A landscape with many valleys, sampled at points; each row gives a point and its height.
A ball rolls from a point to the lowest of its 2 nearest points, and stops where none of them is lower. Distance is the straight distance between rows; heights are no part of it.
Sogi (h 58.3): [122 110 171 148 133 120 176 159 143 132  91  98 117  93 128 163 154 134
 165 130  80 127 113 136 168 164  89 105 115 144 219 111 105 176 140 128
 122 158 169 152 117 179 183 188 140 131]
lom (h 44.3): [131 130 152 138 161 144 132 144 139  90 131  85 167 101  85  59 147 134
 115 127 130 152 140  93 139 114 129 104 143 132 117 183 175  46 174 135
 186 170  98 137 155 132 112 135 132 112]
Gek (h 24.5): [187 131  66 130 132  86 158  49 149 153 142 180 134 127 156 147 151 111
 113 155 174  84 123 123  82 148 177 126  53 128 120 120 102 110 108 132
 174 171 104  89 144  70 103 148 133 189]
tor (h 19.9): [124 141 159 114 103 122 127  98 150  88 123 104 123 172 140 139 159 146
 144  83 164  95 130 106  94 149 179 118 139 156 130 158 101 111 139 103
 107 158 122 138 159 145 153 187 132 147]
vipu (h 37.7): [104 132 110 133 108 143  93 119  91 129 105 142 136 123 118 110 107  91
 128 132 158 147 156 152  68 120 140 178 162 114 113 125 145 106 141 112
  50 130 145  87  90 127 122 126 112 127]
surag (h 50.7): [128 144 143 142 128 131  73 153 103 143 135 146 125  74 103  97  96 127
  97 101 158 154 164  93 126  89  99 177 161 131  95 108 133  86 186  91
 177 127 121  99 107  87 112  74 107 148]
Dobek (h 61.9): [ 87 155 140 161 126 184 131 135 101 104 138 116 118 122 158 107  84 158
 130  88 100 158 135 166 139 136 165  85 176 117 118  83 108 116 170  91
  46 164 109  92  39 125 110 147 103 122]
tol (h 52.2): [156 139 135 142 114 113 143 127 153  81 173 124 134 127 139  65  80 151
 113 117 153 141 166  92  95 122 136 121 182 126  88  97 134 113 178 104
  69 137 120 127  84 156 102 131  96 151]
zur (h 39.4): [ 53 148 108 162 136 136 185 184  97 175 164 143  94 120  34  93 105 177
 115 158  54 170  96 148 131  91  83 100 182 142 188  93 160 179 169 116
  65 109 160 140  86 148 154 125 163 148]
lil (h 61.0): [188  95 144 140 110  28  72  98 152 151 159 124 116 136 140 140  95 123
  99 133 121 132 113  84 176 135 127  95 111 104 190 132 103 189 122 132
 171 119 143 107 100 131 129  91 153 148]
zapug (h 43.2): [114 146 134 122  93 126  85 114 108 123 120 143 102 135 145 124  99 129
 105 138 152 158 166 115 100 129 162 172 173  99  83  93 149  83 122 123
  46  97 131  94  48 134  77 105  84 153]
rubil (h 69.3): [101 125 125 130 105 176 121 113 109  82 119  92 119 146 121 115 109 149
 153 103 131 163 127 155 117 107 177 106 200 105 108 148 169  75 154 117
  94 112 120 131  97 161 127 154  98 112]
buzes (h 47.3): [104 104  81 150 130 175 139 178 106 120 134 107 119  85 101  78 125 147
 110  82 140 184  76 150 131 108  99 107 198 124 124 147 122 164 154 114
 119 113 138 136 110 142 153  88 104 125]
dagu (h 47.8): [135 133 124 117 113 126 116 110 134  92 139 130 127 143 133 113  94 140
 109 125 175 139 179 101  98  98 151 167 180 102  92  74 154  54 164  89
  91 121 107 106  45 125  95 108  63 170]
zezab (h 25.6): [161  92  59 125 114  56 133  78 128 175 147 190 150 146 168 166 124  77
  83 172 211 123 131 113  94 154 173 146  46 100 154 108  91 127  83 158
 153 125 129  94 117 101 112 139 126 196]
dod (h 16.8): [152 103 145 127 135 108 136  99 156 127 125 118 132 122 142 115 118 128
 153 150 111 128 155 113 122 139 121  92  97 119 134 169 120 153 146 151
 150 143 112  97 145 154 119 163 174 122]
Pap (h 27.2): [113 109 119 146 121  79  92  85  94 133  99 148 160 116 120 177 120 105
 117 164 136  96 126 118 121 136 182 193  47 101 144 132 117 171 112 146
 179 115 125  75 116 135 139 112 155 125]
pige (h 60.5): [128 189 159 151 191 150 157 154  91 111 112 113 141 127 123 165 144 141
 157  84 153 109 139 151 175 162 162 120 142 182 144 123 177 124 122  91
 106 149 139 142 174 165 171 185  94 118]
ror (h 14.3): [155 110  97 127 118  73 105 111 135 196 145 194 144 131 183 165 126  76
  85 167 197 126 114  96  68 168 141 146  60 130 124  71  97 166 102 142
 132 133 160 107 134  76 140 110 120 155]
zuvun (h 73.1): [147 175 138 122 138 135 122 104 131 107 160  88 137 186 120 129 100 172
 140 149  88 119 121 158 158 142 124  87 171 118 129  85 227 110 121  88
  76 108 120 154 132 165 126 152 125  88]
Nal (h 25.7): [ 91  94  84 103  74 161 185 208  95 165 109 158  95  86  88 160 179 149
 144 125  86 160  95 169 150 114  61 120 161 111 167 124 106 159 129 122
 108 130 175 154 126 153 154 159 116 137]
fegu (h 63.2): [159 123 182 144 141  46  91  70 163 173 145  89 106 136 131 133 109 119
 133 129  58 100 141 107 182 135 109  78 101 114 174 116  81 176 112 119
 134 104 104  96 103 152 138  94 169 132]
zoda (h 46.0): [177 167 119 148 108 158 155 143 114 117 122 134 125 151 143 163 164 131
 137 153 143 136  99 158 138 124 138 154  95 125 143 134 170  89 127 110
 134 148 162 140 151 141 160 194  98 107]
zun (h 71.4): [110 146 150 116 104 159 130  84 112 113 170  93 113 175 114  91  93 169
 144 120 111 147 121 147 152 122 113  67 195 158 101 135 173 115 149 106
  82 115 131 168 117 143 137 146 117 110]
Visez (h 46.1): [141 153 157 163 133 129 144 100 144  71 126 149 147 124 118 169 123 112
 157 112 157  68 144 111 108 129 182 139  74 152 131 154 100 130  94 138
 178 172 120 122 139  86 180 136 102 144]
tob (h 58.2): [107 113 171  95 138  89  41 106 133 125 125  79 129 137 131 112 107 118
 121 107 132 136 142  94 141 130 116 128 165 129 148 163 121 161 103 145
 137 105 125 126 114 117 115  60 135 122]
Lonev (h 39.7): [102  62 109  56 147 142  84 145 108 130 132  79 158 149 151 133 103 136
 147 109 142 114 125 135 162  89 140 139 170 149 103 150 112  87  85 128
 194  88 100 152 122 114  70  88 123 128]
mozor (h 62.4): [128 196 191 128 171 108 164 141  73  99 100 149 140 130 112 156 108 158
 173 101 173  83 138 154 170 133 156 164 124 197 114 132 150 134 109  96
 129 148 130 122 169 175 158 174 123 121]
zorap (h 44.6): [116 143 128 131 165 142 144 153 121 169  94  91  85 101  91 108 145 147
 128 143  72 142 100 127 146 125  71 104 169 100 140 109 152 150 155 137
 117 115  97 155 151 140 114  49 189 120]
Bik (h 35.9): [122 105 104  55 151 158 114 145 112 103 113 114 165 148 145 158 140 138
 153 113 154 107 136 145 141  82 159 167 149 108 119 144 130  95 108 104
 144 101  97 143 173 149  85 105 126 123]
fub (h 45.3): [148 126 141 172 132  82 190  87 165 148 128 149 170  88 120 115 126 139
 147 187 121 104 126  85  79 169 150 155  40 135 118 123 113 135 166 141
 158 156 110  68 142 124 170 221 131 146]
Kigu (h 49.1): [186 157 104 135 110 146 203 151 131  98 156 144 142 140 136 134 157 134
 161 153 150 135 150 127 125 126 121 143  83 130 135 108 179  97 138 135
 138 149 139 110 198 154 123 193 111 100]
leset (h 52.9): [142 144 154 164 115 121 139 161 108 129 133 119 121 130  88 111  96 139
 129 166 109 124 118 143 148 102  67 147 105 113 171  90 171 168 144 122
 132 131 146 137 127 188 188  93 136 106]
gilut (h 10.0): [127 105 142 105  98 182 173 148 164 145 105 134 100  92 136 127 154 158
 151 132  75 143 103 135 134 143 103  98 135 137 113 182 104 136 190 136
 136 136 170 152 163 119 129 196 155 111]
Fiz (h 22.5): [155 159 117 121 114 158 166 151 143 144  84 118 106 145 163 171 184 160
 154  73 119 119 126 133 157 172 144  85 136 174 131 184 133 101 132 114
 138 138 150 155 207 130 121 204 138 111]
Duv (h 52.5): [126  86 118  64 106  83  66 141 149 143 124 155 142 146 180 144 135  76
 106 100 177 152 146  81 123 134 142 148 183 105 114 121 108 106 111 143
 109  67 135 124 121  73  54  99  92 172]
muzud (h 32.0): [102 123 121 142 134 101  78 136 127 153 129 162 149 121 112 102 110 103
 115 163 154 153 125 149  68 134 120 172 111 138 110 136 140 139 146 132
  90 119 148 102 117 100 137 115 114 116]
Dib (h 31.9): [186 195 130 128 120 127 162 105 192 126 118 129  88 164 165 198 155 140
 156 133 109  85  80 116 131 165 208 105 100 184 107 149 118 101 105 127
 145 167 156 158 177 105 141 182 133  71]
dabod (h 21.8): [ 83 121 115  90 114 147  99 129 134 134 117 176 139 135 151 147 151  98
 125 117 180 116 161 126  72 151 172 173  96 145  94 112  83 119  82 140
  90 120 103 108 150  60 131 119 123 169]
Fak (h 62.7): [134 106 162 111 169  66 113  65 138 153 119 111 105 139 162 130  86  89
 120 147  82 101 167 108 153 149 102 112  90 128 170 113 108 180  79 157
 121 123 121  93 121 149 122  61 161 138]
bofe (h 56.9): [184 151 131 137  95  81  93 109 151 152 129 175 141 135 159 109 105 131
 138 104 180 131 173  79  73 126  93 191 126 128 118 126 120 125 147 124
 172 131 110  80 142 103 102 135 110 165]
Vedin (h 66.8): [113  94 124 102 134 117 117 110 141 143 105  86 178 106 109 100 157  84
 100 171 161 111 125  95  99 129 140 153 112  57 160 126 132 116 144 151
 145 122  94 124 119 146 135  83 151 114]
Fula (h 36.4): [153 120 155 175 167  88  89  88 171 153 173  96 108 161 132 127 116  88
  90 173 140 125 103 135 119 168 110  65  71 112  87 155 123 143  78 144
 147  88 119 124 132  54 134 114 123 104]
fud (h 47.4): [146 132 127 141 137 135 144 156 105 101 124 127 158  86 107  76 128 141
 112 164 131 156 131  89 125 103 100 137 136 103 119 118 183 104 182 147
 196 144 109 130 162 164 147  98 133 101]
saza (h 27.6): [107 115 103  98 125  78 101 149 108 129 153  89 101 148 110  96 146 184
 115 131 116 164 126 115 158 124 114 130 185 103 130  95 135 161 108 135
  72  48 112 186  92 175  63  52 155 165]
Vimuv (h 31.5): [129  95 106  88 127 170 122 129 154  98 103  86 147 163 157 130 177 137
 144  67 145 119  94 185 144 119 133 127 160 115 145 172 120  98  97 130
 141 102 129 151 147 141 105 131 115 123]
fefep (h 26.9): [152 127 114 129 117 172 156 148 152 123  98  97 124 175 157 156 184 135
 128  60 127  99 119 151 161 133 119 100 154 125 147 181 146  79 111 107
 159 148 134 151 190 125 111 168 106 120]
sinu (h 30.4): [193 152 141 170 132  92 137  64 185 116 157  97 111 160 142 132 124 114
 144 180 130  91 101 140 144 140 142  76  72 107 131 139 130 132  95 136
 160 115 125 138 149  92 130 131 127 113]
taze (h 36.8): [144 124  87 126 118 118 154 145 138 122 117 152 164 110 140 145 171 149
 117 143 167 113 137 144 113 120 180 173  64 151 115  79 105  55 155  98
 165 159 117 126 168 116 131 223 140 159]
Neki (h 25.2): [141 125 140 136 147  80 111 108 155 150 145 154 151 147 141 123  91  82
 101 171 166 120 141 131  65 158 122 157  84 126 118  97 121 166  97 154
  98 121 135 106 131 109 131 101 134 120]
Gobov (h 31.3): [154 128  91 128 138 106 155 103 143 111 138 164 164 127 143 146 150 136
 110 150 178  94 153 133 111 138 161 155  52 105 117 104 120 106 137 122
 190 148  79  94 161 104 115 162 148 164]
tizi (h 58.0): [127 141 126 168 157 147 158 170  95  95 134 106 158  98 104 121 148 158
 164  92 144 165 132 166 152 135 128 121 150 149 157 166 186 108 142 121
 111 144 145 144 168 186 132 186 127 121]
Dor (h 49.4): [ 90 127 136  94 141 191 163 118  77 103  84 145 137 162 125 157 128 106
 181 103 105 123 140 165 141 156 105 159  99 178 115 159 120 174  37 175
 102 125 146 145 152 115 157 124 118 109]
Lag (h 37.9): [166 163 156 124 126  80 137 125 155 153 135  90 115 137 124  94 149 164
 109 166  91 104 146 106 185 133  67  93 151  76 143  70 159 142 132 106
 113  76  85 146 127 177 109  97 165 120]
Mifiz (h 34.3): [203 119 138 129 108 104 115 121 140 132 159 105 121 143  60  72 134 154
 142 113 102 166 116 127 152 114  55  85 162  89 141 168 181 108 132 123
 135 124 140 123 129 120  95 144 166 101]
zoraz (h 55.6): [158 178 140 168 128 115 168 128 144 109 140 131 112 124 142  68  90 168
 131  96  84 127 163 132 118 115  96 143 188 124 112  94 165 119 211 101
  53 158 114  95  86 155  95 141 104 151]
numam (h 32.4): [ 92 136  95 133  88 144 174 189  70 159 118 152  83 133  78 145 138 163
 124 148  84 139  85 160 143 109  85 135 160 135 187  69 127 178 141 133
  78 117 180 156 107 165 158 143 141 138]
Budog (h 41.5): [110 118 126 148 114  97 151 118 142 152 106 157 164  82 122 120 160 151
 132 177 158 124 138 120  89 140 154 183  59 131 133 117 105  95 184 119
 115 138 116  98 150 141 159 221 138 135]
sobeg (h 38.8): [165 108 135 131  82 137  93 145 150 124 160 102 110 113  70  75 143 143
 115  69 106 160 103 141 159 100  91  84 175  84 153 194 154  84 163 115
 147 136 155 138 112  93 112 191 116 115]
Munet (h 58.4): [193  73 124 117  92  58  82  80 138 171 161 156 117 133 144 171 104 105
 102 122 157 122 130  74 161 124 119 130 105  73 169 161  91 128 126 153
 174 110 140  94  91 108 117 126 127 165]
Koru (h 37.2): [110 121  96 141 102 211 159 172 101 103 136 109 112 158 175 121 147 141
 101 111 124 145 162 164 143  91 154  96 185 110 109  74 144  10 133  75
 108 125 117 122  97 111  74 161  67 149]
vapa (h 67.1): [ 96 155 177 119 154 138 117 129  96 102 127 174 148 115 122 125  74 123
 148 114 138 103 156 133 106 102 119 191 139 170  69 117 120 173 143 123
  92 129 119 135 110 133 138  79 113 115]
verum (h 56.0): [147 146 168 135 122 130 153 141 125 152 106 117 105 129 113 170 114 130
 166 120  73 109 134 144 165 140  89 139  85 143 182 111 137 167 123 108
 126 137 155 144 152 172 179 146 153 102]
zamu (h 24.4): [198 164 155 150 133  87 138  99 176 105 156 106 125 172 137 100 122 153
 150 152  86 108 126 109 174 130 102  78  95 102 122 109 168 140 115 123
 183 128 110 129 196 146 123 132 133 102]
mutis (h 47.2): [124  90 104 116 132 139  79 187 149 155 142 134 145  87 137 125 111  90
  86 105 142 160 132  86 115  91 106 141 161 106 118 110 119  71 176 112
 214 124 112 127 106  84 102  90 114 151]
puna (h 55.9): [108 124 176 106 141 105  68  98 119 121 132 107 150 142 119 125 104  88
 156  87 107 122 133 110 120 144 151 150 106 170 154 171 104 185 109 128
 105 123 140 109 117 120 157  99 132 109]
vir (h 67.5): [ 78 140 145 141 149 186 140 108 108  76  95 108 144 129  91 112 120 138
 139  95 147 138 129 140  94 121 172 116 193 127 111 158 136 104 132 114
  77 154  98 112 116 158 151 159 109 109]
seg (h 17.6): [128 122 123 104  56 171 166 182 144 181 115 145 108  87 121 145 158 151
 129 153  74 145 110 141 159 117  86 113 133 129 140 130 106 134 176 103
 101 165 172 171 141 133 144 198 133 110]
Datu (h 25.5): [105 122 120 132  77 179 174 188 112 161  94 144 103  82 141 144 154 138
  94 142  93 147 127 150 145  82 117 138 165 107 110  97 129  83 189  96
  92 138 156 122 119 129 115 185 122 129]
Nibo (h 64.7): [113 166 167 113 142 134 134 141  78 113 110 188 154 114 108 153 110 132
 163 111 173  95 149 149 136 107 151 210 118 175  95 103 111 170 103 107
  80 164 123 111 130 143 182 146 126 115]
Vura (h 20.0): [ 90 130  93 129 155  86 106 151  90 137 154  97 110 155 110  72 131 174
  90 115  98 151  87 150 123 131 150 110 188 121 149  70 137 173 125 137
  37  77 140 155  95 157 102  37 149 145]
Temim (h 45.8): [120 147 135 101 147 158 180 100 131 106  92 151 131 145 139 186 142  84
 201 145  73  88 115 143 143 159 149 127  62 174 141 154 104 174  14 169
 132 150 152 140 151 128 172 146 128  98]
pevob (h 48.3): [114 143 132 108  99  97  82 153 141 143 123 143  94 138 175 138 125 101
 123  95 154 163 167 126 112 128 118 156 199 136  95 141 131 119 106 133
  63  89 143 116  84  85  71 104  86 151]
dogus (h 50.5): [117 138 153 115 170 162 100 108  98 141 106 111 114 150 116 127 122 118
 129 118  59 115  81 183 131 140 106 117 128 127 128 108 116 157 118 123
  84 136 130 160 116 132 179  92 140  75]
nilil (h 49.9): [136 136 137 147 132 139 149 181  73  99 104 124 129 121 102  99 121 155
 133 154 146 135 121 106 164  80  91 154 124 117 137  94 180 144 161 130
 180 138 117 142 137 186 155  54 159  93]
Popiv (h 29.5): [208 157 144 146 159 138 139 120 162  98 133 107 127 150 110 100 129 147
 167 111 103 142 117 133 136 125  88  94 140 102 132 156 191 130 119 131
 163 150 150 152 182 146 110 123 164  85]
mag (h 53.0): [ 92 151 138 130 145 143 138 168  70 106 135 100 105 106 103  97 130 125
 104 161 137 136 113 108 127  90 121 157 179 121 130  92 137 135 159 142
 146 143  85 161 119 178 135   8 127 123]
doko (h 18.4): [ 83 122 106  95 118 118  86 112 134 201 157 114 105 142 145  94 133 135
  79 130  53 147 107 160 148 148 124 102 160 142 118  95  82 176 141 118
  31  67 146 169 107 144 128 114 151 108]
Fenok (h 16.5): [123 124 127 131 119 181 189 158 132 137  82 148 112 120 141 125 160 170
 157 103  95 145 132 134 123 131 112  99 148 155  79 196 120  82 179 146
 141 146 141 135 201 109 104 204 159 110]
Tudem (h 52.0): [154 146 110 152 121 150 197 178 117  82 152 136 153 122 155 104 148 163
 147 128 146 128 176 133 137  98 103 146 119 122 111  94 186 108 149 115
 153 123 123 131 202 180  71 126 105 124]
degit (h 23.6): [145 151 171 150 124  96 108  92 152 113 135  74 115 150 144 112 147 133
 126 117 145 122 168 126 117 148 112 113 135 128 127 134 136 105 134 125
 110 121 132 116 135 131 127 161 152 128]
vive (h 43.5): [116  77 133  87 113 158  70 128 124 112 120 113 142 166 133 153 103 130
 123  89 154 104  98 123 133 106 161 111 120 146  97 200 104  92  81 148
 220 104 112 139 135  93 118 120 104 133]
mudib (h 41.1): [136 104 112 146 146 150 146 189 128  82 151 127 195  91  98  62 122 113
 106 113 142 161 164 105  97  61 135 150 132 132  86 157 151   8 176 130
 183 146 124 130 151 128  88 149 122 132]
Dizen (h 41.3): [127 174 139 146 170 119 147 138 146 161 126  69  96 121 126  76 152 158
 112 162  86 124 138 131 134 153  68  97 162 104 119  65 147 144 154 113
  86  99  80 156 142 165 100  71 172 119]
zode (h 33.6): [135 128 139 108 113  59 104 130  99 157 158 108 107 150 120 100 138 173
 114 146 121 102 149  92 180 119  85 100 146  76 137  75 151 139  94 140
 104  54 102 148 120 152  60  79 153 147]
kilu (h 41.4): [126 145 180 144 115 105  58 109 141 144 164  76 104 150  99 130 136  93
 104 147 131 123 116 126 150 143 110  84 103 122  88 157 152 107  84 135
 183 104 110 133 112  46 160 117 108 116]
vodu (h 45.2): [109 109 140 136 110 151  61 131 116 121 169  98 109 142  94 129 118 125
 123 123 131 140 115 125 133 110 112  98 119 139  98 181 154 116  87 131
 210 105 133 137 120  89 126 126 116 103]
kemum (h 55.8): [ 89 107 131  95 130 122 113 148 111 104 157  80 117  88  92  90 123 109
 122 156 153 174 138  59 143 113 121 153 179 144 100 129 134 127 146 159
 169 123  91 153 103 144 107  37 132 109]
gabo (h 20.5): [130 115 124  96 126 117 112  63 113 121 110 188 165 131 110 159 121  98
 134 152 117  81 130 108 109 135 186 184  56 109 119 118 119 178  92 160
 138 136 125 111 136  97 165 113 170 103]
lusa (h 50.0): [123 160 150 173 130  87 133  97 171 110 133 142 141 134 103 147 128 100
 119 118 172  79 159  98  65 167 165 131  69 161 144 138  95 137 115 137
 128 153  89  87 114  85 171 155 130 145]
femod (h 42.8): [128 116 111 133 110 174  95 169 111  95 142  93 115 112  84  99 133 138
 124  50 116 157 102 148 147  96  93  82 197 100 140 167 132 113 124 109
 146 123 148 147 106 108 138 137  97 110]
far (h 37.3): [112 105  98 146 127 181 162 194 119 101 147 123 142 114 146  90  99 109
 112 112 123 169 153 110 139  58 139 149 174 131  64 121 138  14 181 117
 161 138 116 136 136 126  85 145 112 157]
Lafo (h 47.5): [101 149 148 121 174 155 117 126 122 166  91 101 108 129  94 111 124 128
 165 135  58 163 101 164 128 130  64 121 140 123 163 135 153 160 112 136
 121 109 113 143 130 146 151  65 195  88]
zak (h 27.5): [171 159 138 116 138 162 150  93 172 125  94 124  97 172 162 192 167 148
 180 108  94  91  95 131 145 165 137  60 116 170 111 165 117 136 106 137
 133 155 148 135 191 117 137 165 164  82]
muz (h 37.6): [144 105 115 159 157 108 154  97 172 103 111 133 120  93 125 181 144  89
 136 188 105 100  89 149 114 167 159 121  45 110 175 126  92 172  88 169
 153 155 164 126  88 139 169 149 149 112]
Paban (h 55.3): [152  85 114  78  85  74  66 107 125 166 136 154 136 156 169 144 134 114
 129 112 160 128 147  92 134 130 131 152 139  74 133 137 103 114 121 147
 115  80 140 109 104 114  64 113 136 161]
rim (h 51.4): [ 85 108  84 142 151 160 153 167 105  89 144 115 119 114 123  91 136 142
 144  93 151 157 100 176  99 123 130 110 174 149 144 105 112 185 120 127
  72 119 144 169 125 178 140  91 128 130]
zel (h 31.2): [ 84 111 104  90 148 157 117 129 177 153 127 217 145  99 132 155 132  68
 112 128 191 120 126 112  49 146 161 103  95 159  76 118  89 134 113 155
 154 143 103  92 149  30 135 104 118 167]
guda (h 62.8): [ 95  77 105 114 143 147 144 164 121 138 107  99 132  62 146 109 142 141
 122 159 119 157 132 108 158 133  96 124 144 104 147 149  93 144 188 152
 165 125 123 129 127 173 119  86 168 130]
Fupa (h 49.0): [171 162 134 194 124  67 176  79 192 149 149 144 134 133 124 114 114  94
 145 159 115  73 138 107  82 159 137 139  56 167 123 107  97 137 119 143
 148 136 112  82 119 108 179 190 103 122]
guzod (h 9.2): [119 109 109 117 138  88  65 154 121 162 137 121 106 147 151  89 131 138
  62 118 113 151  82 159 112 142 139 127 160 139 131  72  92 185 144 121
  23  91 162 144 121 127 129  73 147  98]
Kela (h 37.8): [112  92 119 112 102 157 124 125 162 103 124 116 137 136 148 142 128  85
 122 112 142 123 133 120 114 153 108  99 109 105 155 187  88 150  78 165
 146 119 153 138 119 119 138 136 103 135]
tuduz (h 55.4): [127 141 107 159 165 163 177 174 105 106 140 140 127 118 114 102 137 168
 165 112 132 168 119 181 141 134  94 109 164 156 144 108 139 144 133 114
  82 153 157 158 140 177 154 173 126 115]
didab (h 48.9): [ 59 160  84 140 119 125 155 176 112 175 167 137  56 102  88 100 143 163
 130 162  78 178 120 124 153 124  67 122 175 110  73 124 139 170 142 113
  95  71 109 170  80 143  75  75 135 167]
fugar (h 65.1): [ 80 136 145 149 149 178 147 131  97  82 111 108 137 115 141 119  92 138
 109  81 150 119 131 162 118 123 175  97 175 141 109 109 112 127 119  97
  61 175 115 120  96 128 176 153  58 136]
lat (h 47.6): [ 99 104 154  77 117 172 106  79  80 102 117 130 144 166 159 172 130 130
 174 114 128 112 115 154 156 136 149 131  90 163 116 183 130 143  58 153
 146 125 155 151 177 117 122 102 123 119]
zir (h 9.8): [140 140 114 135  98 130 111  79 141  99 106 113 124 178 121 146 144 130
 112  68 159  92  87 142  76 139 218 133 139 166 132 131  92  94 115 105
  74 179 135 146 121 106 170 155  69 149]
zuzu (h 38.2): [ 83  78 104 107 173 141  98 141 146 165 113 175 155  83 150 172 119  56
  83 156 169 139 144 121  95 152 139 114 114 125 124 136 109 131 132 155
 209 121 108  90 120  67 120 111 118 165]
rin (h 60.8): [ 95  68 144 122 121 118 136 166 121 162  94 122 129  75 116 133 152 160
 142 152  86 157 113 131 160 133  81 121 103 131 198 159 105 165 166 131
 142 121 158 129 115 168 149 153 183 136]
lofe (h 54.0): [162 162 154 155 106 126 121 136 115 120 130 150 121 130 134 116  96 145
 110  90 166 120 170 107 117  86  92 160 116 135  92 110 135  91 152  99
 179 154 121 119 131 100 104 126  90 167]
vebem (h 54.7): [108 155 127 116 117 167 183 153 107  53 143 140 138 132 143 125 134 141
 155 120 169 118 165 133 145 109 123 142 156 153  99 133 133 129 137 125
 128 116 128 171 178 179 116 136 106 129]
muvep (h 32.6): [147 121 116 159 157  77 108  69 147 137  97 118 133  92 138 191 135  87
 115 185 105  97 107 135 147 163 172 151  54  92 169 140 113 158 109 152
 181 124 138 100 100 127 146 114 158 119]
kol (h 42.0): [113 100 133 134 124 145 126  99 147  72 119 123 162 123 140 174 126  84
 123 115 171  88 132  96 109 131 151 124  84 117 146 178 100 131  87 155
 194 149 132 110 105 127 155 129  89 136]
gam (h 60.7): [112  70 178  98 169  75  68  77 137 123 140 109 136 135 164 123  82  76
  98 149 118 124 159  94 150 153 119 117 112 110 144 127 146 185  64 170
 112 105 109 100 111 108  97  43 140 128]
Fatut (h 43.1): [141  81  95 119 137 133  59 162 159 192 112 167 143  96 154 160 102  77
  68 109 159 142 128 103 103 114 100 125 124  99 129 155 114 118 134 142
 212 126 137 110 121  62 101 112 120 145]
pegu (h 9.9): [121 126 100  79  95 120 120  86 128 136 125 213 167 133 122 158 145  80
 126 146 165 112 140 120  83 152 180 217  49 119 131 106  95 161  93 150
  85 138 118 120 127  52 135 135 140 131]
nov (h 64.9): [ 94  49 109 100 154 115 119 127 120 150 127 136 171  71 130 121 127 103
  88 191 161 170 131  61 116 134 129 130 132  82 159 142 100 127 157 165
 177  98 100 110 100 156 112  82 150 138]
Bom (h 42.1): [165 127 111 121 144 135 167  91 152 122 105 169 101 142 125 175 143  85
 165 180 106 100 111 151 110 149 126 128  56 151 153 145  95 173  61 169
 143 174 162 124 106 134 153 134 142  93]
demid (h 44.4): [ 60 175  98 132 138 134 150 164 118 191 166 153  79 114  50 103 124 171
 104 146  39 163 100 150 151 103  91 114 197 131 140 104 151 178 154 104
  74  82  97 163  68 146 107 101 169 141]
lupo (h 31.6): [109 127 108 140  71 191 145 176 117 126 129 131 123 134 141 113 136 128
  96 122 114 158 156 155 142  85 124 136 155 107 101 110 145  35 179  85
 121 133 142 125 108 121 100 172 101 151]
pim (h 42.2): [151 142 112 159 130 159 152 168 120 137 121 146 128 127 143 178 164 107
 116 129 157 121 103 158 124 103 170 146  72 148 113 118 107  74 143 113
 167 168 151 158 137 112 155 188  91 119]
meno (h 53.3): [ 88 138 180 119 181 123  85 102  85 124 114 116 150 128  94 117 111 106
 151 112  81 103 102 170 112 145 169 166 103 180 129 126 132 170  87 119
  79 118 127 135 121 139 186  95 134  91]
Vemur (h 15.8): [225 163  77 137 124  95 166  32 152 124 112 181 114 127 161 178 120 129
 145 121 155  76 130  98 121 135 174 123  64 147 141 145 106 134 113 145
 192 192 120  94 139  74 126 132 125 173]
gadoz (h 50.8): [ 86 121 145 119  98 154 142  88 103 114 124 117 115 176 167 210 139 175
 166 139 117  88  96 123 172 155 190  98  90 201 105 170 106 120  63 127
 147 112 134 155 172 109 140 155 124 128]
dofin (h 58.7): [128 168 103 172 136 151 133 143 125 144 158 142 108 140 159  82  64 153
 133 114  95 151 129 160 126 106 107 116 195 115 130  83 128 152 184 115
  27 169 120 104  64 142 100 118 115 119]

Where does a ball stop that starts at each point below?
Tudem -> Vemur
dogus -> guzod
Dor -> pegu
Fupa -> Vemur
Nibo -> zamu
rin -> gilut
fegu -> ror
mag -> gilut

Call two points neighbours if one is among the 2 nearest of the other. Go from one point of each pair to the other, from neighbour to neighbour, staying as low as possible. Name the highest point that can't be avoided.
pegu and Fiz -> gadoz
pegu and lat -> Dor
zamu and guzod -> didab
Vemur and ror -> zezab
dod and zir -> degit
